Each scene shows the same named points in several views. A view is turned or mirrored, and shifted as a whole, has a little noise and may leave points out.
(in the rows, 128 means zero)

Scene 1
View 1
(157): [ 85  65 170  93 104 109  96 138 113 139 149 133 119 167 100 144 109 155
 127 145 122 179 124 142  96 135 173 138 109 126 106 122 156 129 146 153
 102 148 117 132  93 132 140  89 116]
(132): [ 96 105 141 110 147 164  94 132 139  96 114 130 142 215 127 159 110 158
 143 130 139 155 129 137 137 167 125 118  90 114 157 108 122 159 142 107
 115 119 159 135 119 127 185 117 155]
(140): [ 91  77 155 120 115 144  80 146 149 104 123 152 134 187 119 165  91 158
 145 146 120 186 131 141 138 143 153 133  79 140 111 114 145 152 153 116
 100 131 151 148  96 152 178  98 132]
(33): [ 92  90 144 104 129 148  88 126 124 129 127 122 136 193 110 166 116 161
 131 136 140 162 128 149  99 158 126 116  98 107 155 116 140 136 127 141
 114 119 142 121 113 113 168 110 133]
(54): [ 88  77 151 115 110 146  70 139 147 119 125 147 135 186 116 174  92 161
 139 146 125 182 133 152 117 144 146 124  83 129 124 116 150 142 141 130
 100 121 146 138  98 140 178  97 126]
(61): [ 93 104 154 107 129 154  65 140 158  78 115 160 137 221 151 159  79 147
 152 140 114 171 137 132 157 147 159 129  87 134 124 106 138 166 160 103
  93 126 151 159 104 168 184  98 147]
(94): [ 86 106 182  77 124 119  76 142 140  69 135 165 121 226 163 122  79 132
 151 141  98 165 134 110 159 129 206 147 113 141  98 106 142 167 180 109
  85 154 119 167 100 183 154  84 145]
(29): [ 80  42 186  89 103  81 124 154  97 146 165 129 104 145  79 119 124 157
 125 151 114 185 114 132  98 124 196 156 116 140  80 125 157 122 160 154
 106 175 104 132  89 128 119  86 106]
(86): [ 90 105 161  86 137 138  89 133 128  92 130 138 129 218 140 137 102 145
 142 135 123 155 129 123 134 150 164 131 110 119 134 107 131 157 156 119
 103 137 131 146 111 147 161 101 149]
(48): [ 89 115 177  73 138 123  89 137 130  68 133 152 122 233 161 113  91 131
 151 133 106 154 130 107 157 138 197 144 121 131 111 104 130 169 178 108
  96 154 121 162 111 173 151  92 154]
(104): [ 88  53 170  90 150  94 182 149  72 141 156  87 110 155  59  97 169 168
 126 128 150 157  97 121 108 157 155 151 123 118 124 119 112 133 151 131
 135 180 126 114 118  85 121 118 135]
(32): [ 82  71 169  95  87 119  55 133 133 137 145 151 123 176 117 167  86 152
 127 154 110 187 137 154  88 125 175 127  99 128 106 126 175 124 141 162
  87 130 114 138  88 149 150  80 106]
(273): [ 95  79 145 139 138 163  96 164 170  68 104 163 137 198 127 161  89 162
 164 145 120 187 127 130 193 152 143 144  58 158 107 103 121 182 169  69
 103 139 183 166 102 164 203 108 153]
(270): [ 91  97 158  90 156 131 130 138 111  99 132 118 127 207 117 117 130 153
 141 126 139 148 117 119 137 161 152 135 115 116 142 106 113 157 157 110
 121 153 138 135 122 122 154 115 154]
(180): [ 90  76 166 106 129 125 110 156 135  93 132 147 122 189 117 134 102 154
 148 141 116 176 121 124 155 141 175 149  96 145 100 112 131 161 170 104
 104 158 144 154 101 151 160  98 139]
(174): [ 94 105 160  93 161 139 125 145 123  76 124 130 127 218 132 117 121 150
 151 126 132 150 119 110 164 160 157 141 108 126 134 104 105 172 169  90
 117 153 148 149 122 140 164 114 164]
(186): [ 93  65 156 100 153 114 163 145  87 136 142  94 119 169  71 114 161 170
 129 128 154 154 103 129 110 164 139 142 112 112 137 116 114 138 144 126
 136 163 137 113 121  87 138 122 140]
(205): [ 90 106 158 112 120 157  50 142 171  69 113 176 138 224 160 166  64 144
 157 146 105 179 144 133 166 140 167 131  81 142 112 105 145 173 165  98
  86 125 152 167  97 184 192  91 145]
View 2
(157): [168 122 119 147 181 138 147 119 105 139 151 158  91 142 122 143 121 135
 155 122  80 166 172 148 106  75 133  97  98 105 128 107 141 108  99 124
 103 149 142 102 150 107 191 122 152]
(205): [142 118 146 120 161 131 195 209 132 127  59 121  65 160  95 167 198  90
 157 142  82 123 176 157 104 110 124 110 108 126 175 122  95 166 115 126
 112 132 163 127 103 135 166 125 147]
(132): [132  76 110 130 152 146 179 152 148 132  79 181  75 146 111 139 147  81
 129 128  82 164 154 146 138  88 113 122 122 164 191 125 137 177 103 145
 136 139 161 120 130 119 167 133 157]
(140): [145 110 124 136 172 140 181 161 121 133  95 143  88 165 101 160 157 108
 146 132  82 152 159 150 110  92 134 102 107 130 163 109 115 149 104 129
 115 138 147 109 129 142 178 124 140]
(86): [152 106 131 123 149 143 159 158 140 134 101 159  69 127 122 139 151  96
 146 130  88 147 176 152 122 102 117 118 114 132 159 128 135 154 105 128
 119 140 163 126 123  93 179 125 168]
(94): [165 141 159 108 142 136 155 195 133 139  97 112  63 122 120 155 174 101
 170 139  99 121 197 160 101 132 128 112 107 103 139 129 113 148 107 111
 100 138 166 132 104  85 193 116 172]
(48): [162 131 155 105 133 143 150 186 142 142  98 127  62 110 127 146 164  91
 161 137 103 128 194 157 111 133 123 120 113 116 146 136 126 158 105 117
 107 139 169 137 104  72 193 116 179]
(61): [142 108 136 121 156 137 185 190 138 130  69 138  68 151 103 157 180  89
 151 138  83 136 172 154 112 105 121 115 111 133 175 123 111 169 110 128
 117 135 163 124 112 125 170 126 152]
(174): [141  97 133 107 124 157 155 152 153 148  90 154  80 120 127 139 130  81
 134 129 118 156 167 147 132 140 132 125 127 155 167 131 141 183  90 128
 129 138 159 131 120  93 198 122 176]
(186): [147  82 100 135 143 168 133  82 135 153 143 190 111 127 134 125  69 113
 120 113 113 199 144 134 141 108 143 111 127 161 151 114 171 153  76 136
 130 149 136 105 162 101 211 124 167]
(104): [161  95 102 135 141 172 113  62 128 161 173 186 117 114 143 123  47 123
 126 113 123 204 150 133 139 115 154 105 124 148 127 110 181 136  72 129
 123 154 131 102 170  86 228 116 172]
(54): [146 100 114 145 179 135 180 151 121 128 101 164  80 162 104 149 156 109
 145 130  68 157 161 148 116  68 121 105 105 130 167 112 126 140 109 136
 117 141 151 109 135 132 165 130 143]
(32): [171 127 122 155 198 123 162 143 101 127 141 152  78 156 111 150 153 136
 166 128  55 151 178 151  98  51 119  95  89  90 134 105 126  97 111 128
  97 146 146 102 143 118 169 125 141]
(270): [147  92 120 120 134 157 144 129 148 147 112 174  84 117 130 130 114  93
 132 125 108 170 163 143 139 118 128 122 126 155 161 127 156 167  91 132
 128 144 156 124 135  87 197 124 176]
(273): [122 103 135 112 151 152 201 189 137 141  52 118  97 172  89 174 163  86
 136 139 113 146 149 149 113 142 153 106 121 158 185 111  97 193  96 125
 128 130 148 117 115 165 189 118 138]
(33): [143  80 100 150 173 139 168 124 132 129 113 197  81 150 115 132 131 106
 132 121  65 175 154 142 134  54 109 114 111 146 173 117 149 143 102 145
 127 145 151 108 147 115 162 136 152]
(180): [151 121 136 120 151 149 161 157 126 144 108 130  93 142 114 156 138 107
 148 132 111 152 166 151 108 129 147 103 114 128 147 114 121 153  94 119
 112 139 147 115 127 120 202 115 155]
View 3
(61): [154 148 110 178 111 146 125 136 118 112 152 158 126 133 123 150 144 127
 132 126 115 168 103 131 113  80 155 137 115  88 136 170 154 124 150 148
 108 168 124 100 102 100 119 154 122]
(132): [140 172 124 173 109 145 103 109  91 106 155 146 138 134 133 140 160 135
 153 142 114 143 117 126 123  89 120 137 128  77 137 179 125 125 143 127
 142 121 103 115 119 117 123 155 140]
(54): [131 161 123 163 103 140 119 113 127 111 180 125 142 126 126 153 131 138
 127 140  95 149 101 110 131  96 141 135 123  88 129 173 141 121 134 159
 154 148 129  82 125 127 113 137 118]
(270): [165 155 123 165  85 130 102 104  88 121 161 153 123 134 126 129 148 152
 156 124 137 103 131 156 144  96 101 110 114  92 147 177 110 148 148 126
 162 135  89 113 130  91 108 111 124]
(273): [169 167 100 152 118 153 108 143 100  97 149 161 145 135  89 134 151 130
 137 146 107 158 124 157  93 125 181 131 134  86 131 165 179 113 137 136
  73 150 115 106 105  76 127 151 126]
(86): [156 140 117 181  95 136 124 119 117 123 161 151 116 131 135 147 139 138
 138 115 125 141 106 131 135  74 124 127 106  94 141 176 126 139 156 147
 144 167 116  98 113 102 109 129 116]
(205): [158 143 107 181 116 152 132 147 128 112 151 161 124 132 119 153 141 122
 123 125 109 185  95 128 103  80 174 141 114  90 131 168 167 117 152 158
  89 185 137  96  93  95 121 162 118]
(48): [185 119 110 190  88 133 133 134 118 136 147 176 100 135 128 142 136 138
 135  98 144 142 110 154 132  66 134 114  93 101 151 173 135 148 169 148
 123 199 115 103 101  74 104 118 106]
(186): [152 169 130 139  71 121  87  77  85 120 186 123 145 129 119 121 136 168
 160 139 125  64 141 156 164 132  85  93 125  94 145 179  98 150 131 127
 203 108  81 100 158 104 100  77 119]
(104): [165 159 129 132  57 112  88  75  89 128 194 121 138 125 110 119 124 177
 157 130 129  43 147 167 175 140  80  76 118 104 149 177  93 161 129 130
 216 117  80  93 166  93  91  48 105]
(180): [173 144 109 156  90 134 118 125 117 120 167 149 130 130 102 138 128 145
 131 124 118 126 117 155 127 114 149 109 115 102 139 166 151 133 143 151
 129 170 116  90 120  82 106 106 103]
(29): [161 132 118 136  59 112 122  97 146 136 211 111 136 118 107 143  88 169
 116 117 107  82 112 146 170 132 128  82 104 118 138 165 129 147 130 176
 203 180 126  52 155  98  81  40  73]
(157): [142 143 124 153  77 123 122 102 141 128 199 114 137 123 124 152 107 155
 121 124 101 112 102 122 157 108 126 107 109 105 135 171 128 136 132 169
 191 166 129  64 145 118  94  83  94]
(140): [145 158 115 157 103 140 118 124 124 110 176 135 142 127 113 148 132 138
 126 140  97 150 105 128 123 109 159 128 124  90 129 166 155 120 133 156
 132 158 128  83 119 109 114 130 114]
View 4
(54): [101 125 145  97 119  80 101 152 163 116  79 147 101 126 147 134 106 113
 126 140 125 125 185 145 170 110 126 124 126 107 122 122 114  89 152 127
 136 125  93 150 115 158 132 103 107]
(186): [ 63 180 153 117 115  75 113 158 113 125  73 126  78 101 159  99  85 166
 158 145 101 146 156  52 153 125 123 148 141 146 107  96 142  76 118 115
  93 154 121 187 114 100 193 108  69]
(270): [ 93 147 145 114 123  89 106 148 128 107  94 164 107 103 146 104  82 156
 152 137 123 118 151 107 156 117 106 149 137 159 109 108 124  80 120 144
  97 149 119 170  92 103 161 120  89]
(174): [109 138 143 111 130  92  98 148 139  95 103 182 123 103 140 103  86 158
 145 133 125  94 153 137 150 123  97 167 127 166 103 107 126  94 117 152
  96 144 126 169  80 102 146 131  94]
(29): [ 96 177 136 110 164 115 130 149 160  94  22 112  79 173 136 102  69 165
 108 164  72 149 159  90 149  73 137 127 159  97  83  88 117  70 136  90
 120 161 113 180 119 147 207 106  83]
(61): [127 108 138  96 131  90  92 148 173  95  96 184 130 126 136 129 100 123
 122 134 134  91 176 185 160 113 106 145 117 130 114 125 111  99 145 148
 128 124 107 148  89 148 112 121 114]
(205): [140  99 138  91 139  95  89 145 187  88  93 190 137 137 131 132 105 116
 109 135 133  79 180 210 157 107 106 150 112 120 110 126 108 107 151 146
 135 119 105 140  89 159 101 124 120]
(86): [110 126 137 107 131  98 105 145 153 100  91 172 118 123 139 114  81 138
 136 137 129 113 159 146 166 102 106 133 139 142 114 119 107  78 132 149
 116 142 107 155  90 128 143 118 108]
(32): [104 137 134 101 144 105 121 147 179 106  43 124  87 171 140 128  83 117
 108 153 104 151 178 135 175  71 141  94 151  79 111 119  99  66 160 111
 143 141  85 150 125 177 162  94 111]
(104): [ 62 194 150 119 131  87 125 156 114 116  55 116  72 117 155  91  72 178
 150 153  86 152 147  39 148 109 128 147 152 140  96  85 140  71 114 103
  91 166 125 196 118  99 217 108  64]
(94): [144 118 123 105 167 127 107 138 181  70  77 189 138 158 119 109  70 149
 110 144 117  90 154 189 153  80  99 143 143 136  91 113  95  85 130 151
 121 146 115 151  74 139 140 134 117]
(157): [ 95 153 139 105 141 100 120 150 160 107  45 125  86 155 144 116  81 137
 121 154  98 148 167 111 165  84 134 113 149 100 104 108 112  70 143 109
 127 148  99 163 119 151 176 102  96]
(48): [136 120 125 110 157 125 109 139 169  74  87 193 136 141 123 104  66 153
 124 138 123  94 149 172 154  87  94 144 148 153  95 115  98  80 123 159
 111 152 119 155  69 123 143 133 113]
(33): [ 76 136 149 106 102  70 104 154 136 130  89 142  89 105 158 129 100 116
 149 137 133 142 177 108 178 116 127 112 132 122 134 125 119  74 145 136
 123 132  91 156 119 139 145  95 101]
(140): [114 128 146  95 131  81  97 153 169 103  75 154 109 134 142 131 108 124
 116 142 116 108 184 159 156 113 123 146 117 107 111 116 123 102 150 121
 131 123 105 155 109 156 131 111 101]

In a view up to two points have been moved. Name them for each view, in the order of its rows, or write none.
view 1 | (54)
view 2 | (186)
view 3 | (86)
view 4 | (32), (104)

Scene 2
View 1
(244): [ 75 129 121 115 148 126 111  88 122 165 157 124 129 158 148 173 109 137
 130 156  88 147 142 135 133 120 171 115 154 102 136 132 127 151 127 140
 128 123 135  63 144  66 148 146 123]
(144): [103 114 128 111 156  93 135 121  79 182 149 134 152 114 134 185  69 152
 135 129 107 130 171  98 138  86 170 121 137 137 150 164 142 142 121 156
 159 119 133  79 145 122 155 139 143]
(87): [102 105 110  93 116 100 135 126 110 158 143 139 161 113 132 152 103 133
 142 137 110 126 176  92 179 122 154 124 118 118 148 172 149 146 127 161
 138 123 134  86 136 113 150 128 168]
(188): [114 169 117 121 154 100 121  93 118 171 147  87 106 185 192 189 103  87
 151 174  83 154 161 109 100 111 154 100 172  92 141 143 144 156 180 119
 146  98 134  84 147  74 162 182 113]
(2): [160 106 119  83 139  89 161 118  64 166 136 122 169 102 161 144 121  95
 140 127 104 129 198  63 163 113 145 113 111 118 124 197 156 127 180 134
 162 116 128  99 130 113 144 158 154]
(159): [ 77 168 107 125 121  87 106 120 150 167 147 104 107 181 167 196  77 117
 161 179  99 146 160 110 124 111 156 112 168  98 173 142 150 173 139 150
 135  98 142  84 149 101 173 152 142]
(47): [ 81 113 108 100 111 109 121 116 131 154 147 138 148 130 130 154 110 134
 141 147 104 131 163 109 175 130 156 124 127 107 149 156 144 153 120 160
 126 125 136  78 138  96 150 126 163]
(153): [ 75 144 122 124 158 119 110  90 122 173 158 114 116 169 158 190  95 135
 136 161  86 150 142 134 113 110 172 111 166 102 141 127 129 154 131 138
 134 116 137  65 149  68 154 155 115]
(221): [130 120 107  87 114  97 142 117 108 152 138 119 154 127 159 141 128  92
 149 148 103 132 185  80 172 134 143 115 120 102 137 180 156 143 168 139
 140 115 132  95 131  98 147 150 161]
(231): [106  95 124  94 153 135 134  82  91 158 152 134 157 124 143 143 139 127
 118 133  88 138 155 120 160 130 166 117 126 105 109 154 126 130 141 134
 132 137 128  66 133  59 129 145 130]
(171): [100  83 104  78  94 108 137 125 116 145 141 151 179  96 117 126 129 133
 138 130 113 119 178  89 212 142 149 129  98 112 141 182 149 142 122 166
 127 134 133  85 129 107 139 114 185]
(223): [152 100 129  88 168 124 155  80  58 166 146 118 163 117 167 140 146  98
 119 127  86 141 173  96 146 121 158 108 121 107  98 172 134 118 181 115
 152 129 125  79 130  65 128 168 120]
(218): [ 65 105 100  91  93 134 112  96 155 133 151 143 151 143 129 128 149 127
 135 155  96 135 147 127 195 165 154 124 123  84 138 146 137 155 121 154
 101 137 136  68 133  60 138 119 164]
(58): [141 147 122 107 162 104 139  88  89 170 144  92 126 161 192 171 118  81
 141 157  83 149 171  94 114 113 153 100 154  98 122 160 143 139 193 112
 153 105 131  86 140  73 151 185 113]
(68): [123 169 114 119 137  74 128 124 113 177 140  91 115 167 186 197  74  94
 164 169 100 144 180  83 112  96 149 104 162 107 163 164 158 160 173 135
 157  90 138  97 145 116 175 174 136]
(127): [ 94 125 111 104 119  98 126 120 121 162 146 128 144 135 143 165  98 128
 146 150 106 133 168 100 159 118 155 120 134 110 153 161 148 154 131 155
 137 116 135  83 141 105 155 136 158]
View 2
(223): [176 134 107 131 157  51 124 121  97 162 142 147 116 118 157  89 154 143
 133 107  97 119 131 131 167  85  51 173 129 148 102 170 120 174  90 143
  83 164 129 153  88 158 154 127 146]
(171): [160  82 117 137 135 114 150 106 123 159  93 164 125 128 120 119 163  97
 135 123 136 138  88 112 145 129 144 156 113  98  75 183 120 156 125 137
  75 139 155 119 165 187 144  96 134]
(244): [187 166 120 100 139 104 109 137 131 104 117 156 116 128 149 125 163 145
 124 117  91 132 102 140 146 104 120 153 127 131 159 173 168 125 105 129
 118 111 115 140  96 149 106 102 137]
(159): [188 174 124 150  87 132 121 152 134  96  97 130 145 124 157 126 132 118
 130 142  76 116 103 148 149 100 149 168 126 113 182 207 142 107  80 122
 152  83 122 115  95 139 104  93 137]
(144): [195 131 132 141 135 125 152 116 117  96 137 142 132 103 122 122 173 105
 141 108 130  88 122 132 138  94 126 179 142 137 142 196 116 142 101 137
 130 134 112 129 131 176 130  99 141]
(127): [180 132 123 142 118 121 139 127 126 122 104 146 132 121 137 121 152 109
 134 127 109 119 101 131 146 109 138 166 123 115 133 194 127 135 101 131
 116 118 133 121 127 164 125  96 136]
(87): [175 107 121 142 130 114 148 114 121 135 109 152 128 119 126 116 162 102
 138 120 126 118 103 123 145 112 131 166 124 115 106 189 115 150 110 137
 100 135 137 123 145 178 139  98 138]
(218): [158 123 111  99 132 109 111 129 139 150  76 174 111 149 142 128 156 129
 119 132 101 174  69 124 148 136 147 134 102  94 104 165 170 133 128 127
  77 112 152 129 132 163 113  94 129]
(58): [184 174 106 151 119  62 113 148 101 144 130 127 131 120 177  89 128 146
 131 128  63 112 133 147 173  73  62 181 129 143 149 191 124 148  63 136
 119 131 123 143  58 130 137 124 149]
(188): [190 191 113 149 101  86 107 160 115 117 117 124 138 124 179 103 123 142
 129 137  53 115 122 155 167  80  91 175 128 134 177 197 138 125  62 129
 142 104 118 134  56 123 116 114 143]
(221): [167 120 109 163 112  90 137 129 111 164 100 140 136 125 150 100 136 110
 137 134  98 127 108 128 163 104 108 172 116 111 101 195 108 154  90 135
  95 133 149 124 118 160 148 108 142]
(68): [191 172 119 182  84 107 134 152 110 116 115 113 153 112 165 103 119 112
 138 142  70  93 128 151 164  78 108 191 132 127 172 217 107 128  57 130
 152 104 122 120  78 134 129 108 145]
(47): [173 125 120 127 124 121 134 124 130 127  98 156 125 127 133 125 160 113
 130 126 114 134  90 127 142 119 146 155 119 108 120 185 139 135 115 130
 104 117 138 123 136 169 122  94 134]
View 3
(171): [106 112  57 117 106 133 118 135  97 182 181 150 113 132  76 100 155 155
 100  74  63 131 103 126 121  95 127 171 126  87 125 145 136 164 160 150
 146 112 114 121 174 196 162 164 147]
(87): [117 121  83 131 125 132 111 138 111 181 158 155 119 133  79 113 152 143
  94  76  96 116 120 128 142  78 125 168 133 115 126 149 124 153 160 145
 141 108 116 130 174 172 161 151 140]
(223): [110 134 138 139 154 111 123 177 136 168 168 135 130 135 132  87 115 109
 147  99 114 103  78 127 166  75  82 169  87 113  83 130 129 123 116 140
 135 113 101  95 168 199 202 139 125]
(144): [117 120 121 150 147 140 122 143 115 171 135 167 120 134  93 114 148 152
  86 103 130 100 142 123 165  47 112 163 134 162 125 150 107 134 155 139
 142 112 105 132 176 136 164 151 128]
(159): [167 167 123 147 150 120  77 136 163 198 111 170 134 143  75 175 154  96
  83  30 147  92 149 141 170  74 123 162 154 131 134 134  95 146 163 133
 137  95 140 179 153 138 152 111 135]
(221): [127 129  85 129 133 110  95 158 129 183 163 138 132 122  84 113 137  94
 114  64 108 105 103 136 152  84 127 177 119 100 113 157 134 147 145 148
 126 102 117 121 168 199 177 129 143]
(153): [154 174 165 152 158 126 103 142 166 189 118 173 126 159 112 157 143 126
 107  48 137  98 129 129 171  73  83 150 131 134 111  99  88 135 143 123
 154 107 132 162 151 137 164 126 119]
(58): [147 157 152 150 173  97  89 181 169 180 135 139 145 131 118 127 116  59
 139  66 158  79 101 139 190  68  97 172 105 129  91 137 116 118 119 136
 122 100 118 126 156 182 197 104 125]
(68): [158 151 122 152 166 107  71 162 160 186 114 152 145 121  83 152 136  58
  96  55 174  73 142 143 189  55 131 176 139 148 122 167 112 128 148 140
 114  93 125 153 160 154 173  98 134]
(127): [132 136 100 135 132 128 101 140 129 185 144 161 123 137  81 133 152 128
  93  60 112 108 128 131 150  77 121 166 137 119 125 140 115 150 158 141
 140 105 121 145 165 162 159 139 137]
(244): [145 168 153 142 147 128 108 140 157 189 132 170 121 160 113 147 143 137
 114  48 117 110 119 127 160  83  83 150 128 119 109  95  94 140 143 125
 158 110 130 155 155 149 165 136 122]
(188): [165 175 155 153 172 102  77 166 180 191 115 154 144 139 107 158 128  62
 119  41 167  78 122 141 191  69 102 165 125 131 106 128 101 126 133 130
 127  96 133 155 150 159 180  96 126]
(47): [130 139  95 130 124 133 107 132 125 188 152 163 118 145  83 131 155 145
  97  55  90 120 120 128 139  87 114 163 136 104 125 127 115 157 159 140
 149 107 125 146 166 168 156 148 138]
(218): [135 160  96 116 109 128 106 126 136 198 169 159 115 158  91 141 156 148
 116  25  58 136  93 129 121 121 100 156 127  60 115  93 113 170 152 134
 162 108 138 149 154 191 157 149 139]
(231): [119 146 138 136 140 124 125 155 135 178 164 153 120 151 123 108 133 143
 134  77  92 117  89 123 150  88  78 158 103 104  95 105 115 139 129 133
 155 117 113 117 163 182 183 150 125]
(2): [106 106  87 134 142 111 109 171 113 169 170 130 133 112  95  83 127  97
 119 102 116  99  98 132 161  66 124 183 106 120 107 176 143 132 136 154
 118 106  96  96 178 201 190 137 141]
View 4
(218): [ 91 144 171 117 123  89  55 108  34 106 165  97 160 134 152 148  84 172
 121 130 129 134 150 120  75 139  83 160 151 134 108 124 154 100 147 120
 158 120  69 148 188 142 140 145  91]
(244): [ 91 143 175 144 104 123  73 135  76 105 146  80 128 132  90 142 106 168
  96 163 121 137 124 131 100 141  70 166 108 149 101 126 130 133 159  96
 126  98  97 155 159 120 164 115  94]
(87): [ 89 134 160 124 105 117  99 121  67 137 160  79 105 159 143 149  97 144
 120 126 121 135 116 146  76 104 100 139 137 105  91  92 126 118 103 118
 121 138  68 116 153 142 144 129  96]
(188): [129 178 191 169  91 170 125 145  87 114 156  71 112 106  44 125 129 160
  72 159 114 108 143 146 128 150  84 157 119 139  84 105 160 156 148 105
 111  93 153 138 163 124 162  98  84]
(231): [ 91 115 158 121 125 119  59 129  70 127 144 105 149 135 136 141  96 167
 100 149 137 143 118 170 101 157 105 147 114 129  91 131 130 132 129 123
 127 107 100 126 140 101 162 119  96]
(144): [ 79 126 159 139  91 132 107 139  98 139 144  65  78 165 108 149 109 140
 106 151 115 145  88 151  87  98  92 142 102 116  88  96  96 138 110  98
  97 125  75 121 128 124 163 110 100]
(2): [112 128 155 126 113 153 122 128  80 164 159  92 107 143 141 137 109 138
 104 124 130 122 117 197 101 127 138 116 139  86  68  85 137 143  72 146
 104 136 115  80 130 119 147 113  94]
(159): [109 186 192 167  79 143 127 135  78 106 165  52  90 132  57 137 120 151
  97 149 104 115 138 104  98 108  61 164 128 137  99  92 145 132 153  88
 118 111 103 154 182 155 150 113  86]
(153): [ 95 156 183 158  92 136  90 144  88 101 145  68 113 127  61 139 116 165
  87 170 115 131 123 124 109 137  63 171  99 155 100 122 130 142 167  85
 116  92 111 161 161 122 168 107  90]
(68): [127 182 188 171  79 176 156 141  92 129 164  57  79 123  50 128 132 140
  84 145 107 104 134 144 115 119  89 143 130 117  79  78 151 152 122 106
  99 113 138 123 161 142 152  99  86]
(127): [ 94 149 169 137  98 124 105 125  69 126 160  72 103 148 115 145 104 150
 113 135 115 129 122 133  85 109  88 148 132 117  93  95 132 123 122 109
 121 128  82 130 161 143 147 124  93]
(223): [112 114 156 125 128 150  83 134  81 147 144 110 144 124 130 134 107 159
  86 146 140 132 119 207 121 170 131 129 117 111  73 120 138 151 101 143
 112 107 135 100 122  89 163 107  95]
(171): [ 85 125 152 107 120  99  82 106  46 141 163  93 126 163 181 153  83 149
 134 113 129 138 124 149  63 108 111 135 155  98  93  97 133 102  95 133
 136 147  52 108 158 145 135 143  98]

In a view up to two points have been moved. Name them for each view, in the order of its rows, or write none.
view 1 | (58), (68)
view 2 | (144), (87)
view 3 | (223), (2)
view 4 | (153)
